Points, in no order, along strands that fork, close into loops and pass close to each other.
In the rows, zero is written as 128.
Two points are linked if the straight distance between their rows is under 181.
J819: [123 130 180 138 161 125 130 139 148 113 128 148  88 131  96 163 137 155
 123 159 144 108  58 110 166 124 122 122 147 101 149 113 106 161  93 131
 125 122 132 101 164 110 176 133 147 134 133 120 101 113  97 140 143 166]
J107: [114 120 142  85 137  77 129 149 125  90  87 131 154 118 149 149 118 133
 160 128 130 108 138 156  97 127 119  84 118 124 188 115  95  82 115 174
 115 110 129 112 158 122 111  98 166 139 119 159 184 120 129 124 131 121]
J739: [193 128 144 159 120 115 150 114  99 152 116  89 113 173 102 173 150 143
 168 115 103  82 116 115 170  77 146 107 167 114 113 106 177 137 102 184
 146  95 169 135 122 120 157 122  83 101 138 134  91  93  86 117 140 191]
J318: [131 101 118 166 144  95 117 136 128 102 129 151 100 111 118 137 118 148
 161 125 140 102  96 142 149 120 171 125 194 100  67  99 110 140 147 125
 119 117 146 134 115 113 118 173 162 128 127  74 133 109  97 131 162 120]
J403: [118 145 167 143 148 130 155 105 164 157 169 119 109 158  71 120 123 132
  97  93 100 154 159 121  98  75 138 143  63 163 163 162 133 147 137 144
 136 148 143  86 148 143 165  93 116 157 140 156  92 118 143 109 120 127]
J534: [124 191 150 136 159  87 101 165 136 143  66 158 168  97 137 143 110 171
 120 127  94 166 134  89  63 124 151 118 126 102 137  78 117 115 114 148
 178 116 141 119 154 130 111  39 166 138 163 117 162 134 144 145 131  76]
J500: [154 104 125  84 137 117  88  83 106 104 114 106 122 124 128 129 156 147
 124 165 114  76 164 122 158 199  98 118 162 122  66 179 138 176 129  89
  98 113 116 148 111 181  90 189  74 107 104 105 145  60 112 140  86 114]
J478: [127 155 128 112  98 167 143 126 144 157 176 144 121 121 131  67 130 133
 110 115 160 196 130 154 153 134 116 182  59 128  94 156 132 166 180  83
 124 162  94 101 107 150  88 134 115 141 159 120 150 170 128 151 113 113]
J38: [ 79 121 179 132 162 141 129 123 155 134 101 142 112 129 102 123 130 143
 141  95 164 155 120 126 120 112 120 110  38 126 199 152  85 101 126 104
 122 158  96 106 163 121 113 102 141 138 200 147 123 161 151 135 149 123]
J731: [116 137 164 120 160 123 185 112 131 147 116 138 111 189  92 108 143 120
 176  92 145 145  97 133 130  91 138 113 122  98 132 122 148 109 153 175
  87 104 126 108 163 149 116  96 124 120 185 171 134 120 133 129 174 138]
J983: [141 102 136 108  82 114 137  90  91 108 140  81 133 130 147 147 137 144
 127 164 145 136 134  82 173 153  94 125 184 135  84 150 166 166 147 151
 114 164 123 148 146 165  74 161  98 112 102 128 108  97 122 121 155  98]
J493: [159 116  89 145  78 100  97 123  87 152  91 113 156 133 165 130 108  92
 147 122 107 132 135 135 112 146 137  97 179  98  81 101 149 121 111 160
 177 117 174 154 106  72 112 113 140 141 114 133 108 124  97 134 122 114]
J831: [116 146 124 144 136 158 109 128 180 154 142 162 130 114 120 101 112 104
  93 104 113 151 156 150 109 143 110 142  72 110 137 165 118 134 124 117
 154 112 129  63 129 113 120 128 136 106 144 165 145 149 139 167  98 126]
J892: [167 108 105  94 127  85 145  97 118 103 143 104 147 129 113 155 115 124
 124 121 130 107 191 155 112 109 116 114 101 157 147 145 150 157 159 107
 118 117 122 138 146 152  97  98  78 149  98 130 206 102 183 114  80 114]
J339: [155 142 184  88 155 115 117  99  96 151 128 155 118 165  70 125 137 164
 162 101 135 159  93 106 143 112 141 141 142  91  99 109 134 142 119 150
 126 136 143  94 146 128 114 114 119 125 188 154 163  94 130 102 151 132]
J211: [150 110 136  79 162 125  94 108 125 127 147 152 109 121  85 111 157 150
 127 163 121 119 146 132 131 177  88 135 107 145  71 176 117 173 147  78
 106 134  99 100 121 171 122 172 100 115 152  97 158  75 159 132  83 118]
J420: [138 134 206 107 137 145 113 123 100 145 139 166  85 174  56 125 148 125
 125 114 148 168  69 106 147 140 149 145 122  90 127 115 143 136 159 115
 113 173  97  85 126 111 144 138 118 142 197 108 105 112 140  71 148 154]
J507: [177 166 100 169 142 126 144 140 119 140 130 110 104 120 127 198  98 147
 152  82 133  92 176 121 162  97 136  95 168 139 118 119 123 182 138 102
 175  97 144 178 118 127 155 151  92 114 124  92  91 130 118 158  77 130]
J820: [144 143 167 118 147 113 152 146 134 123 128 140 118 134 170 137 153 139
 156 145 123 154  45 135  93 103 116 133 129  76 149  91 115  68 100 176
 147 116 136  91 135 133 151 105 192 153 152 105 144 151 106 121 154 148]
J8: [198 139 117 151 104  99 132 106  77 106 102  70 129 139 117 190 149 116
 165 123 124  76 148 123 166 101 153 108 163 132 128 114 148 142  94 155
 150 115 141 184 103 124 128 165  78  91  89 115  59  94  95 130 124 169]
J123: [155 112  91 131 150  95  85 104 117  92  91 119 104 105 124 154  97 129
 114 111  96  66 191 160 126 137 163 120 167 136  92 175 107 159  87  96
 148  91 147 181 102 104 123 136 113 126  75 129 125  88 127  91  96 122]
J416: [107 120 136 152 173 123 132 149 124 119 169 141 174 121 106  80  84 148
  93 104 117 132 181 151  84 130 100 146  35 154 156 166 125 132 137  53
 130 140 151  93 148 150  90 128 124 155 142 131 192 128 166  96 119  90]
J50: [139 101 130 122  81 152 107  96 121 109 146  86 130  93 158 135 124 128
 107 168 105 135 151 130 129 207 118 107 147 143 103 197 153 156 147 103
 134 133 130 148 124 134 124 187  90 138 101 156  67 123 101 117  88  98]
J75: [114 142 199 135 162 132 120 129 132 136  95 162  99 159 103 158 126 126
 111 117 166 153  67 120 118 123 175 128 120  52 141 114 117 108 145 114
 121 115 101 112 139  93 147 103 156 147 209 121 145 142 135 107 162 145]
J879: [163 131 145 101 155 185 120 106 145 154 130  91 132 144 128 137 120 152
 144  91 100 136 140 113 137  96 115 147 137 120  85 208 170 163 111 165
 113 191 139 130 130 158 121 138 122 141 125 151  65  99 120 107 100  92]
J539: [109 121  69 121 119 115 111 126 138 124 130 153 149 105 159 100 104 105
  93 151 127 117 141 174 125 176 152 121 194 138  65 118 121 140 151  77
 129  86 122 146  87 118 136 118 134 130  97 100 133 144 129 145 123 117]
J679: [104 125 138  78 150 121 110  84 136 102 131  95 110 118 131 119 155 162
 125 146 142 107 124 111 166 119 100 124 200 144 142 176 151 143  62 133
  92 180 140 143 157 148 115 132 113 145 121 159  96 132 133  75 138 103]
J701: [121 180 139 163 112 115 126 142  97 163  87 144 131 155 108 101 129  93
 156 122 119 162  91 149 117 150 192 131 146 115 106  86 140  78 154 154
 133  77 110 114  78  77 143  99 132 111 174 123  96 126  86 119 168 153]
J913: [101 133 172 105 168  92 123 132 127  90 110 131  92 117 126 148 151 129
 159 181 125 113  45 110 157 140 110  97 131 136 204  89  84 123  76 160
 108 123 123 135 162 132 164 124 149 134 115 137 127 118 113 151 155 151]
J854: [126 106  94  56 118 138 132 102 122 109 139 101 156 126 134 134 126 101
 118 147 151 119 155 155 155 139 107 119 113 136 127 188 163 172 149 153
  81 132 110 136 142 157  73 127  83 112 124 145 187 101 149 143 110 104]
J815: [118 110 114 152 125 127 141 141 137 104 138 101 123 102 165 134 119 103
 136 142 132 129 119 129 136 150 145 120 148 176 161  81  99 119  83 118
 144 134 151 161 134 103 193 156 139 133 115 134  75 146 109 128 142 150]
J176: [120 118 116 121 136 132 132 118 116 118 164 112 148 112 115 137 137 154
 154 131 132 142  94 101 155 101  90 125 125 152 164 148 118 149 103 130
 111 183 131 132 166 132 108 119 115 145 134 127 105 144 161 106 141 125]
J425: [104 119 153 133 172 120  88 120 159 142  97 179 119 123 113 137 114 135
 136  96 140 137  97 108 134 162 174 137 160  87 100 117  93 108 129  80
 112 115 105 109 113  91 111 151 171 111 200 118 146 138 145 125 149 131]
J725: [131 157  79 117 121 128 105 165 112 103 150 128 122 122  89 133 128 113
 117 144 129  88 151 142 160 135 128 125  96  94 124  79 133 203 174  89
 137 142 118 162 122 157 113 122  69 113 123 104 226  87 131 176  96 126]
J257: [ 86 104  99 127  76 167 167 146 158 111 150 110 139 101 169 100 133 108
  93 155 171 137 136 147 151 118 109 173  82 146 151 124 137 111 169  57
 107 170 111 135 131 157 105 149 130 123 117 115 122 207 146 146 146 132]
J828: [101  93 104 138  97 166  94 114 147 136 135  88 114 121 176 125 130  93
 117 139 127 128 129 126 142 172 123 134 147 148 110 212 140 133 183 160
 101 158 103 158 113 126 107 143 125 145 143 136  86 121 118 135 121 103]
J84: [111  91 120 112 102 136  94 101  92  99 129 120 143 117 122 126 119 123
 139 184 136 118 134 140 132 196 150  94 161 150  93 138 114 147 131  88
 164 142 117 157 118  97 134 178 118 106  94 139  81 104 111 108 131 133]
J276: [136 114 144 111  86 141  81 101  92 142 138 120 127 138 114 111 112 144
 112 140 122 156 133 150  75 158 141 126 130 100 101 175 124 110 118 138
 180 154 135  96 104 100 128 143 163 141 129 161 125 122  81 113 112 103]
J88: [120 131 103 155 104 175 122 138 147 157 130  87 114 124 155 134 152  93
 141 146 125 149 100 101 148 119 111 152 139 131 146 154 136 112 171 201
  92 169 102 146 128 152  92 142 148 131 137 126  87 120 112 172 158 113]
J676: [123 141 105 164  99 147 163 166 153 159 124 138 139 137 154 100 137  93
 123 121 120 160 129 137  99 118  97 133  80 168 168  84 133  81 136 142
 130 120 123 110 125 133 144  96 166 143 102 112 144 173 143 164 129 136]
J769: [112 173 125 113 113 173 135 152 122 151 109  98 149 110 169 128 139  99
 177 142 133 162  97  85 109 135 151 152 115 109 170 107 123  67 151 196
 107 146  85 146 116 164 102 135 153 130 140 130 142 147  96 153 148 100]
J490: [123 111 137 102 125 131 176  89 126 122 152 138 109 142 113 146 129 152
 111 145 156 111 122 100 113 123 143 134 190 132  94 125 119 111 159 101
  92 105 119 147 143 152 155 146 121 144  95 137 119 118 129 131 136 134]
J569: [ 94 122  82 127 124 154 157 129 183 102 122 125 115 115 193 108 111  90
  79 133 152 124 151 127 111 122 112 155 165 151 166 170 131  73 127 135
  98 132 112 142 147 170 125 109 169 155 123 142 135 172 162 127 141 110]
J792: [ 82 114 130 144 151  90  85 136 158 111  88 158 113 109 161 106 122 136
 141 123 112 103 106 136 136 157 168 122 219  84  92  95 105 105 124 122
 118 103 127 119 112  96 112 152 175 130 150 126 132 145  95 110 167 120]
J595: [152 103 133 107 124  91  76 134 126 122  98 138 133 142 127 145 127 138
 154 107  93  90 161 160 112 116 118 119 128  82 137 138 117 103  99 176
 160 123 134  90 148 127 105 130 168 134  88 157 178  78 119 104 101 125]
J240: [ 84 116  91 146 133 144 131 128 162 127 145 147 117 104 145  98 136 112
 103 139 148 124 130 147 177 160 132 118 145 133  87 124 109 159 152  78
 100  89 129 157  93  97 130 158 110  83 129 112 111 143 133 152 128 153]
J232: [107 124 143 121 138 116 130 144 113 124  88 116 112 142 163 130 161 116
 146 142 116 116  95 128  93 110 153 110 150  64 119 110 122  48  96 206
 142 107 137 121 116 123 120 150 175 108 134 134 138 127  73 124 176 120]
J201: [139  91 124  86 101  97  98  88 105  72  93 110 112 132 159 144 163 146
 124 179 144  79 172 112 159 164  82  90 178 129  78 165 176 156 135 114
 104 172 119 140 138 190  64 190  86 101  88 107 100 101 137 115 120  89]
J825: [143 132  95 129 121 148 107 139 110 162 139 122 141 137  98 133 130 127
 172 124 125 159 108  79 172 130  84 130 124 126 106 120 148 192 146 117
 153 193 127 135 153 138  95 114 118 131 144 126 122 119 151 138 132 101]
J94: [119 101 121 141 153 106 131 131 139  91 162  97 139  99 160 136  96 137
 114 130 106 114 119 117  93 120 128 134 114 173 194 111  95  87  73 130
 140 156 165 134 156 136 168 123 159 168 121 121 138 137 119 109 152 130]
J869: [138 135 153 152 125 115 161 155 172 133 156 155 117 130 143 140 147 147
 152 150 128 131  90 122 142 119 131 124 136 112 119  69 102 118 133 124
 147 112 140  86 150 119 166 145 192 139 123 114 119 150  91 163 135 151]
J310: [ 77  89  85 157 123 153 149 163 163  98 112 131 106 118 182  93 128 100
  69 124 151  92 149 178 120 140 119 109  97 137  92 159 124 137 166  87
 141  91 117 144  93 117 158 144 132 108 135 127 156 144 165 158 118 168]
J215: [117 118 127 119 143 152 114  97 139 149 151 137 105 113 107  96 140 123
 101 140 126 141 126 144 139 199 126 137 115 151  76 174 105 152 165  68
  91 102 105 127  83 109 138 160  95 119 150 119 105 106 147 129  89 158]
J386: [121 174 125 177 137 119 162 173 136 138 130 141 111 128 118 127 148 107
 152 113 110 145 111 132 141  91 162 148  88 169 137  65 100 173  87 144
 130  86 150 157 108  87 186 121 137 115 108 110 109 157 140 173 135 141]
J472: [163 127 118 140  78  80 136  94  47  85 132 106 143 143 123 163 149 141
 140 138 143  98 129 136 133 108 182 108 183 112  95 108 140 132 118 118
 136 103 157 191  98 118 126 170  98  94  90 100 114 120 122  94 140 144]
J131: [128 126 176 130 120 155 117 118 142 129 166 117 125 127 176 137 155 121
 117 156 119 122  91 100 135 147 133 171 138 104 163 139 124  77 112 148
 123 152 109 114 112 138 193 155 140 137 131 120  45 138  86  92 133 198]
J588: [147 119  89 169 126 138 118 154 140 124 138 122 109  98 139 168 112 114
 172 132 130 109 142 122 143 142 141 107 167 146 116 107 104 187 123 121
 172 147 152 168 131 117 170 178 140 123 117  89  53 122  97 141 121 122]
J868: [128 143  81 159 115 123  95 151 130 112 118 175 147 107 113 114  91 113
 121 144 116 131 142 197  87 154 155 121 143 138 105 109 104 128 128 110
 161  92 132 105 110  94 156  94 165 127 112  95 125 124 116 136 126 122]
J119: [146  86 108 119 122 152 123 135 162 135 119 155 138 140 169 128 120 107
 130  92 118 111 147 144  87 129 107 117 140 107 114 191 142 115 136 182
 162 126 106  87 165 158 111 134 173 161 109 150 155 114 123 134 116 116]
J455: [123 136 132 160 178 125  97 160 151  87 125 175  87 102  77 163 108 141
 119 152 126  88 120 115 152 135 119 121 115 147 153 101  67 174  94  84
 142 132 129 127 163 121 191 147 140  96 104  99  83 109 139 148 141 147]
J966: [151 103 125 123 133 139 143 119  74 144 134  77 115 166 147 152 166 137
 151 150 109 110  98  91 150  76 121 137 149 100 110 105 170 112 119 216
 153 145 178 157 109 132 128 152 104 102 117 132 107  95  83 120 183 159]
J69: [113 142 144 115  90 125 209 132 136  90 108 124  81 125 177 132 134  76
 130 181 162 126 100 136 127 101 126 143  89 154 210  92 115  67 128 145
  82 111  96 131 122 127 138 126 179 153 128 116 133 177 149 169 152 162]
J279: [114 129 104 105 174 129 140 101 167 123 145 115 116 120 108 122 123 141
 122 125 138  74 142 147 179  86 102 127 140 121 120 160 140 182 117 133
  71  99 135 135 139 152  87 101  95 118 125 127 173 100 147 173 118 128]
J513: [112 173 148 162 138 129 136 186 164 160  85 177 123 150 119  96 134 112
 126 103 132 168 136 139  81 103 126 154  77 120 164  69 124  78 124  99
 157 108 125  78 127 120 129  90 194 136 149 134 151 164 143 139 132 108]
J35: [127 135 154 139 141 117 133 151 127 158 155 167 125 143  84  63  93 146
  91  79 138 171 176 133  76 125 129 152  76 173 137 118 138 120 130  47
 139 133 150  79 109 116 126 107 123 164 143 130 170 138 175  71 125  99]
J537: [107 145 159  86 139 105 190 142 136  99 118 131 151  97 185 123 114 128
 152 157 159 135 100 114 106 123 116 114 102 159 213  79 112  65  91 155
 112 116 132 118 156 138 125  95 165 143 123 142 177 180 132 152 156 122]
J935: [116 140  92  93 153 111 113 134 117 153  89 137 177 124 135 105 101 109
 120  96 126 152 165 119 102 150 129 108 145 123 127 123 138 121 147 143
 122  91 118 159 126 131  72  75 106 131 133 152 205 110 156 131 127  85]
J405: [106 141 126 160 155 139 119 107 164 123 172 120 133  95 105 119 122 161
  61 140 116 112 161 126 140 108  98 118  69 147 145 140 122 193  83  78
 124 104 163 116 125 111 135 137  85 102 102 120 109 157 153 158 100 137]
J571: [160 104 140  99 140 135 117  98 121 158 116  92 119 164  97 149 134 153
 124 109  96 100 166 121 116  99 140 122 160 117  91 196 159 130  81 153
 112 134 145 145 115 139 128 148 106 125  94 160 116  67 125  90  97 109]
J46: [141 111  94 164 131 121 124 182 149 149 117 143 150 136 153 126 102  97
 110 107 108 122 171 141  84 146  86 101  85 165 160  86 132 112 119 124
 188 116 141 112 159 123 142  99 161 148  99 131 161 128 141 156 109 121]
J325: [131 160 126 186 111 130 147 133 140 154 123 143 126 121 155 124 127 120
  93 125 100 155  79 112 112  96 139 171 167 137 133 129 138  95  92 151
 116 103 129 133 102 109 176  69 151 147 129 108  75 166 135 135 134 149]
J655: [174  86 109 109 127  84  98 104 111 101 100 106 137 125 122 161 118 126
 122 133 110 103 187 165 122 155 151 103 118 163 118 167 119 140 146  76
 144  82 121 169 108 131 122 137  83 124  85 129 177  77 158  94  76 130]
J639: [ 78 155 103 132 147 145 165 128 144 135 141 112 118 119 111 109 155 106
 128 133 146 120  99 136 157  72 106 131  85 142 155 123 133 151 119 162
  71  99 131 148 120 115 102 106 100  97 142 131 162 151 169 175 145 133]
J737: [125 135 120  91 153 133  49 111 115 111 133 165 120 109  54 120 115 158
 127 162 123 118 120 120 124 149 105 145 129 135 104 157 100 161 120 107
 119 165 133 115 136 149  89 131 137 109 124 116 165  83 151 116 105  89]
J914: [145 134 161 136 102 120 130 107  99 172 148 129 138 134 111 114 124 130
 129 135 119 161  88 122 126 147 163 148 165 102  52 106 142 124 150 134
 138 121 149 123  81  59 155 115 114 134 167 117  87 131  86 104 127 151]
J396: [169 138 119 165 133  82 153 129 104 106  85 121 113 151 123 140 129 140
 142 138 117  81 114 157 149  89 130  83 195 113 116 129 168 119  60 178
 111  71 164 132 134 120 131  83 114 126 103 107 125 123 106 134 154 173]
J649: [ 94 173 125 154 163 114 125 138 133 149  82 139 157 108 144 131 120 134
 119 124 117 162  98  91  82 108 161 134 158 130 140  98 109  91  90 156
 122  90 123 153 104 117 153  46 152 131 158 124 116 162 135 140 138  99]
J22: [102  93  95 152 106 140 170 168 138 104 127 153 130 129 158 121 125 125
  93 119 165 101 170 172 102 120 122  92  95 156 123  91 136 127 173  76
 129  98 123 156 116 127 147 156 110 106 112  70 163 182 188 139 112 147]
J2: [201 103 134 129 144 114 108  99 130 140  87 105  93 139 106 172 107 176
 125 103  98  80 179 136 134 122 147 110 179 113  73 181 148 158  84  85
 129 103 157 137  94 100 136 160 107 144 108 109 111  83 125  93  66 128]
J502: [153 106  80 125 109  95 110 171 119 110 114 137 163 137 140 137  91 121
  96 117 127 101 190 163 121 140  98 107  92 146 157 109 135 141 160  89
 170 122 137 138 159 132 105  67 112 158  86 120 211 110 146 127  94 117]
J766: [120 150 173 107 197 154 141  81 167 122 142 129 144 128  91 137 107 148
 131  96 123 156 144 136 125  80 104 150 100 137 152 208 138 160  86 158
 101 162 129 100 144 153 143 108 130 147 132 164  87 116 134 116 113 104]
J774: [ 79 115 154  94 130 140  93 110 110 120 108 122 124 137 130 121 170 120
 154 156 146 117  82 109 128 148 131 105 153  95 151 142 120  67 105 188
 106 147 104 132 123 132 108 161 135  92 151 146  96 121 103 112 167 136]
J613: [ 95 176 128 149 157 146 118 187 183 128 109 173 133 117 130  75 114 101
  62  99 124 139 157 159  74 114  80 155  40 106 137 103 131 120 125 128
 171 119 126  75 143 153  99  84 165 135 131 129 186 171 144 176 117 107]
J465: [150 133 144 100 102 130 152 123  76 148 143 108 170 152 159 124 152 130
 159 106 130 157 111 103 123 101 123 156 157  96 103 122 165 105 147 211
 132 161 135 137 125 138 101 143 117 116 122 165 117 119 105  99 155 130]
J171: [ 76 104 135 152 145 148 128 125 141 110 165 102 132 120 106  93 114 154
  58 121 123 103 155 153 116 101  82 155   4 154 120 153 121 144 131  63
 136 124 160 110 140 133 109 142 100 121 130 110 157 156 160 128 129 119]
J324: [138 143 190 147 140 165 135 125 140 167 159 133 105 148 126 123 138 114
 103  98 112 151 117 116 117 121 130 182  66 115 180 139 112  92 129 142
 138 158 121  88 153 124 179 121 138 136 152 157  56 130 121 113 126 183]
J275: [129 106 146 103 110 155 113 145 107 146 140 109 156 143 122 127 127 128
 154 109 134 155 130 126  75 135 129 112  93 138 170 147 123  75 131 152
 164 165 135 118 128 117 145 133 152 131 144 161 134 120 118  73 136 122]
J717: [192 157  93 122 120  89  82 142 101 108 118 113 102 114  72 169 122 141
 144 114 125  76 143 145 192 140 157 149 131 115 101  91 115 183 169  87
 173 120 120 164 123 175  89 133  87 108 111  94 175  74  89 153  92 106]
J576: [141 106  97 115 110 160 151 154 143 106 164 133 151 119 153 137 107 108
 132 113 138 138 132 139 102 132 104 133 101 117 161 144 127 118 145 157
 155 174 101  99 180 183 126 142 173 175 103 141 177 158  99 149 124 102]
J312: [106 148  99 117 119 156 124 161 131 168  91 131 170 139 152 105 107 104
 143 104 136 159 139 102  94 156 162 126 145 109 136 100 130  85 180 146
 137 114 100 150 114 128 107 105 149 120 141 153 162 145 113 137 145  73]
J228: [115 169  77 158 144 105 144 159 143  93 127 151 144  91 156 122 116 114
 119 151 116 114 139 164 123 117 133 122 130 158 140  89 104 155  92 133
 144  64 147 143 123 110 157  88 139 120  72 101 151 140 123 171 126 141]
J54: [142 106 155 122 127 138 120 117 103 132 127 114 122 151 104 158 168 141
 154 148 122 106  94 100 167 136  85  83 144 128 114 137 152 141 119 175
 106 174 119 101 141 135 159 120  93  99 132 118  29  91 108 118 133 170]
J839: [111 134 166 147 116 169 135 168 113 155 101 134 162 139 138 109 118 100
 153 123 133 141 139 138  81 146 155 134  89 133 214 130 116  24 147 117
 123 127  88 110 102 107 172 127 149 134 155 133 139 143 117  77 135 142]
J558: [150 136 125 100 116 127  38  99  96 138 117 132 139 116  98 124 104 150
 119 131  94 151 126 123 126 174 154 151 153  82  87 137 116 145 115 111
 158 144 124 112 113 109  93 150 143 128 119 145 173 111 103 133 118  77]
J61: [194  99 122 116 157 130 114 108 172 141 132 114 103 124 133 169  89 174
 112  91  82  74 190 137 143 122 116 118 140 109  86 193 152 184 119  74
 126 119 129 104 134 153 116 155 116 150 140 112 161 100 163 123  55 113]
J810: [135 101 138 125 127 133 187 124 150 120 131 106  99 135 127 177 150 109
 141 142 128 115 134 108 132 112 108  98  95 185 172  93 116 128 140 157
 117 127 117 128 166 153 172 165 136 111  92 135 119 110 156 180 135 148]
J151: [109 145 159 108 122 153 177 121 146 129 119 137 124 151 146 119 152  97
 158  87 163 154 125 145 131 102 129 144  91 127 163 160 125  73 166 176
  86 121  97 112 150 144 120 102 143 122 147 178 101 137 134 140 140 154]
J470: [154 145 141 124 116  92 127 109  59 109 155 131 135 132 101 153 148 181
 130 159 116 108  88 131 115  70 154 148 166 109 110 119 128 140  84 140
 154 127 154 147 104 115 149 110 115 132 111 108 144 117 112  82 131 134]
J723: [128 176  94 118 127  86  83 164 105 159  75 169 175 114 125 114  92 132
 121 125 106 158 140 126 124 140 153 125 141 129 126  66 133 155 126 108
 177 104 138 131 126 109  95  33 127 153 139 135 215 130 128 156 119  79]
J608: [ 93 101 147 105 157 122 130  85 132 102 130 128 124 139 141 133 132 129
  94 120 148 122 112 101 123 129 151 128 198 132 141 159 125 109  95 131
  90 101 138 155 141 128 164 130 118 148 119 184 113 131 140  75 149 138]
J10: [ 70 183 113 147 143 135 150 166 152 148 106 133 148  94 144 103 146 113
 138 142 142 144  90 134 137 107 137 117  86 109 154  82 116 118 120 144
 101  62 118 135 110 125  96  97 130  94 167 122 180 182 134 181 144 112]
J549: [119 146  93  87 112 165 141 149 135 130 188 139 127 114 106  90 135 134
 118 138 155 133 131 148 148 124 108 150  82 100 108 121 146 190 177 107
 129 158 102 122 132 161  91 120 105 144 135 111 218 145 129 172 124 109]
J309: [120 124 144 115 151 108 130 108 121 164 142 152 136 148  94  94 116 142
 113 101 144 174 139 110 112 140 137 155 106 148 124 116  98 145 118  63
 105 105 145 140 125 100 135 117 114 149 141 138 167 145 162 104 114 117]
J834: [ 86 101 172 139 172  82 128 131 144 116 112 161 135 140 102 139 108 129
 128 109 131 125 130 138  95 102 137  89  72 133 201 136  95 122 122 132
 118 108 132 111 170  98 144  94 141 149 144 148 170 133 138 116 141 145]
J958: [126 100 115 119  65 141 130 141 127 112 166 138 182 124 160 127 128 126
 142 158 153 129 126 139 111 142 129 138 160 126 133 119 149 105 157 131
 121 168 111 118 124 152 102 161 153 146 104 108 143 154 106 108 142 109]
J616: [149 110 121 160 103 136 180 132 150 115 137 115 106 115 173 164 127  91
 115 112 127 127 140 125 122 137 144 109 124 187 161 102 116 103 133 167
 105 108 120 142 120 119 189 176 134 115  99 104  71 142 143 159 125 180]
J970: [158 136  86 150  77 122  95 131 107 119 156 105 159  92 156 122 104 113
 131 146  91 137 130 130 130 159 135 105 169 114 111 133 142 150  73 119
 152 126 158 147  98  79 126 122 115 135 117 124  85 160 114 114  82 124]
J308: [173 119 137 105  95 121 120  87  88 138 117  73 110 140 136 149 139 202
 140 154 144 105 129  78 181 115  93 111 190 103  66 163 181 166  86 117
 151 175 163 144 125 146  92 149  97 136 107 124  84  99  66 120 121 112]
J855: [ 97 125 126 122  70 156 184 136 143 122 125 106 130 119 178 121 130 116
 130 176 171 150 117 113 138  99 138 186  95 153 206  99 118  64 154 106
 109 182 110 139 146 148 145 131 169 134 113 129 114 185 121 152 169 148]
J829: [ 86 113 148 118 125 114 103  95  89 122 118 121 149 125 132 119 137 118
 145 150 119 122  87 123 144 184 157  85 173 107 124 110 129 107 102 157
 130 117 113 154 111  72 135 162 104 100 136 164  68 123  93  92 170 156]
J91: [159 122 113 147 117 123 138 112 118 157 142 114  95 138  68 132 135 130
 158 102 128 141 133 104 172 130 110 107 138 152  86 112 140 180 154 118
 121 143 136 133 125 120 120 141  83 112 164 104 101  89 137 142 116 130]
J315: [ 79 131 112 162 170 124 115 159 155 110 150 135 164  98 140 102  69 143
  86 125 101 103 142 122  84 128 122 159  82 152 174 125  88  90 103  79
 131 136 154 115 155 136 112 114 162 142 133 118 171 151 117 131 138  95]
J763: [202 162 119 146  96  68  89 133  72 124 114 124 118 126  68 155 132 160
 127 120 105  98 138 143 155 111 185 155 144 102  84  99 113 141 101 116
 185 125 148 145 105 128 101 110 122 120 105 123 168  94  99 102 107 118]
J426: [ 90 166 137 138 139 181 106 130 174 148 140 156 110 104 106  85 149 124
  99 117 146 162 108 130 165 113  92 178  56 101 122 158 121 159 134 105
 119 143 106  92 120 127  91 143 128  85 157 125 123 170 154 170 121 130]
J226: [161 121  84 140  73 118 143 116 107 150 128  95 155 138 145 140 129  98
 147 105 123 143 135 123 138 122 115 124 183 131 109 121 180 124 140 189
 123 115 135 142 129 121  91 107 115 130 121 137 140 126 136 134 132 140]
J300: [143 135 179 104 148 170 148 125 145 146 153 123 105 166 124 125 175 116
 161  99 113 156 103 127 132 110 118 145  93 110 145 142 139 106 158 205
 129 160 113  76 135 149 171 131 130 118 147 167  70  93  90 118 136 166]
J955: [127 109 146 102 131 133 101 126 104 111 129 134 132 153 141 128 161 126
 143 150 121 136 117 100 120 157  66 122 134 131  90 182 159 106 148 133
 100 202 116 114 131 148 147 128 113 114 113 140  17 118 130  88 122 141]
J873: [133 103 107 146 101 130 163 116 124 144 158 117 122 126 140 123 129 159
  95  92 123 150 164 143 116 119 104 108  87 158 101 111 126 145 175  51
 118 116 131 156 107 130 122 157  79 132 143  84 129 183 190 138  92 131]
J730: [135 115 140 141  80 145 151 151 102 141 164 129 183 136 128 133 143 126
 163 150 148 141 133  99 153 146 126 120 139 154 131  82 142 120 194 132
 120 165 106 137 125 117 122 164 106 102 112  97 102 130 138 103 129 147]
J432: [133 127 156 109 117 154 167 122 109 121 171 140 158 150 120 112 154 141
 161 132 142 163 108 111 138 127  90 128 112 143 130 150 138 126 172 126
 102 204  91 124 160 160 123 143 100 120 110 134  62 140 166  91 136 153]
J168: [ 86 113 113 117 124 133 114 106 154  99 100 109 130  96 189 114 125  90
  98 149 136 112 141 114 100 171 161 135 183 148 174 144 106  67 114 145
 130 115 103 136 128 122 140 143 156 124 126 185 121 146 134 101 148 117]
J587: [144 120 115 136 130 101 126 146 117 156 124 145 110 148  73 104 124 121
 156  82 146 143 155 127 155 120 139 121 107 148 124  58 123 172 135  85
 144 110 161 127 114  83 118 114  98 126 158 142 160 102 154 117 120 120]
J375: [133 127 126 108 136 161 198  82 142 145 163 121  99 132 128 121 131 166
 100 117 148 158 122 107 151 108 116 156 145 156  86 166 126 157 153  99
  84 132 116 145 129 169 131 130  97 159 106 127 111 151 160 145 127 129]
J235: [136 181 146 189 119 120 165 166 123 147 127 180  96 163  94 122 148  91
 134 125 102 150  93 132 117 100 176 155 129 132 116  69 135 127 129 147
 124  82 126 105  96  91 188  99 147 131 147 104  99 144 130 129 139 150]

A fork is a point with three links, a tip a point with one. Leave the first point through the second and follow the links. Name the first fork or tip that comes.
J50; J828 | J235
J723; J935 | J819
J426; J478 | J739
J318; J792 | J324
J763; J717 | J892

Name the points in between on the shortest way along the links from the first point to the second, in order.
J35; J537 | J309, J587, J91, J825, J176, J432, J730, J958, J576, J119, J595, J107
J226; J2 | J465, J966, J739, J8, J472, J470, J763, J717, J725, J549, J478, J426, J831, J613, J513, J676, J46, J502, J892, J655, J123
J819; J534 | J869, J820, J232, J774, J829, J84, J50, J828, J88, J769, J312, J935, J723
J616; J375 | J815, J94, J315, J416, J35, J309, J587, J91, J825, J176, J679, J608, J490
J425; J571 | J75, J420, J339, J731, J151, J300, J324, J403, J766, J879
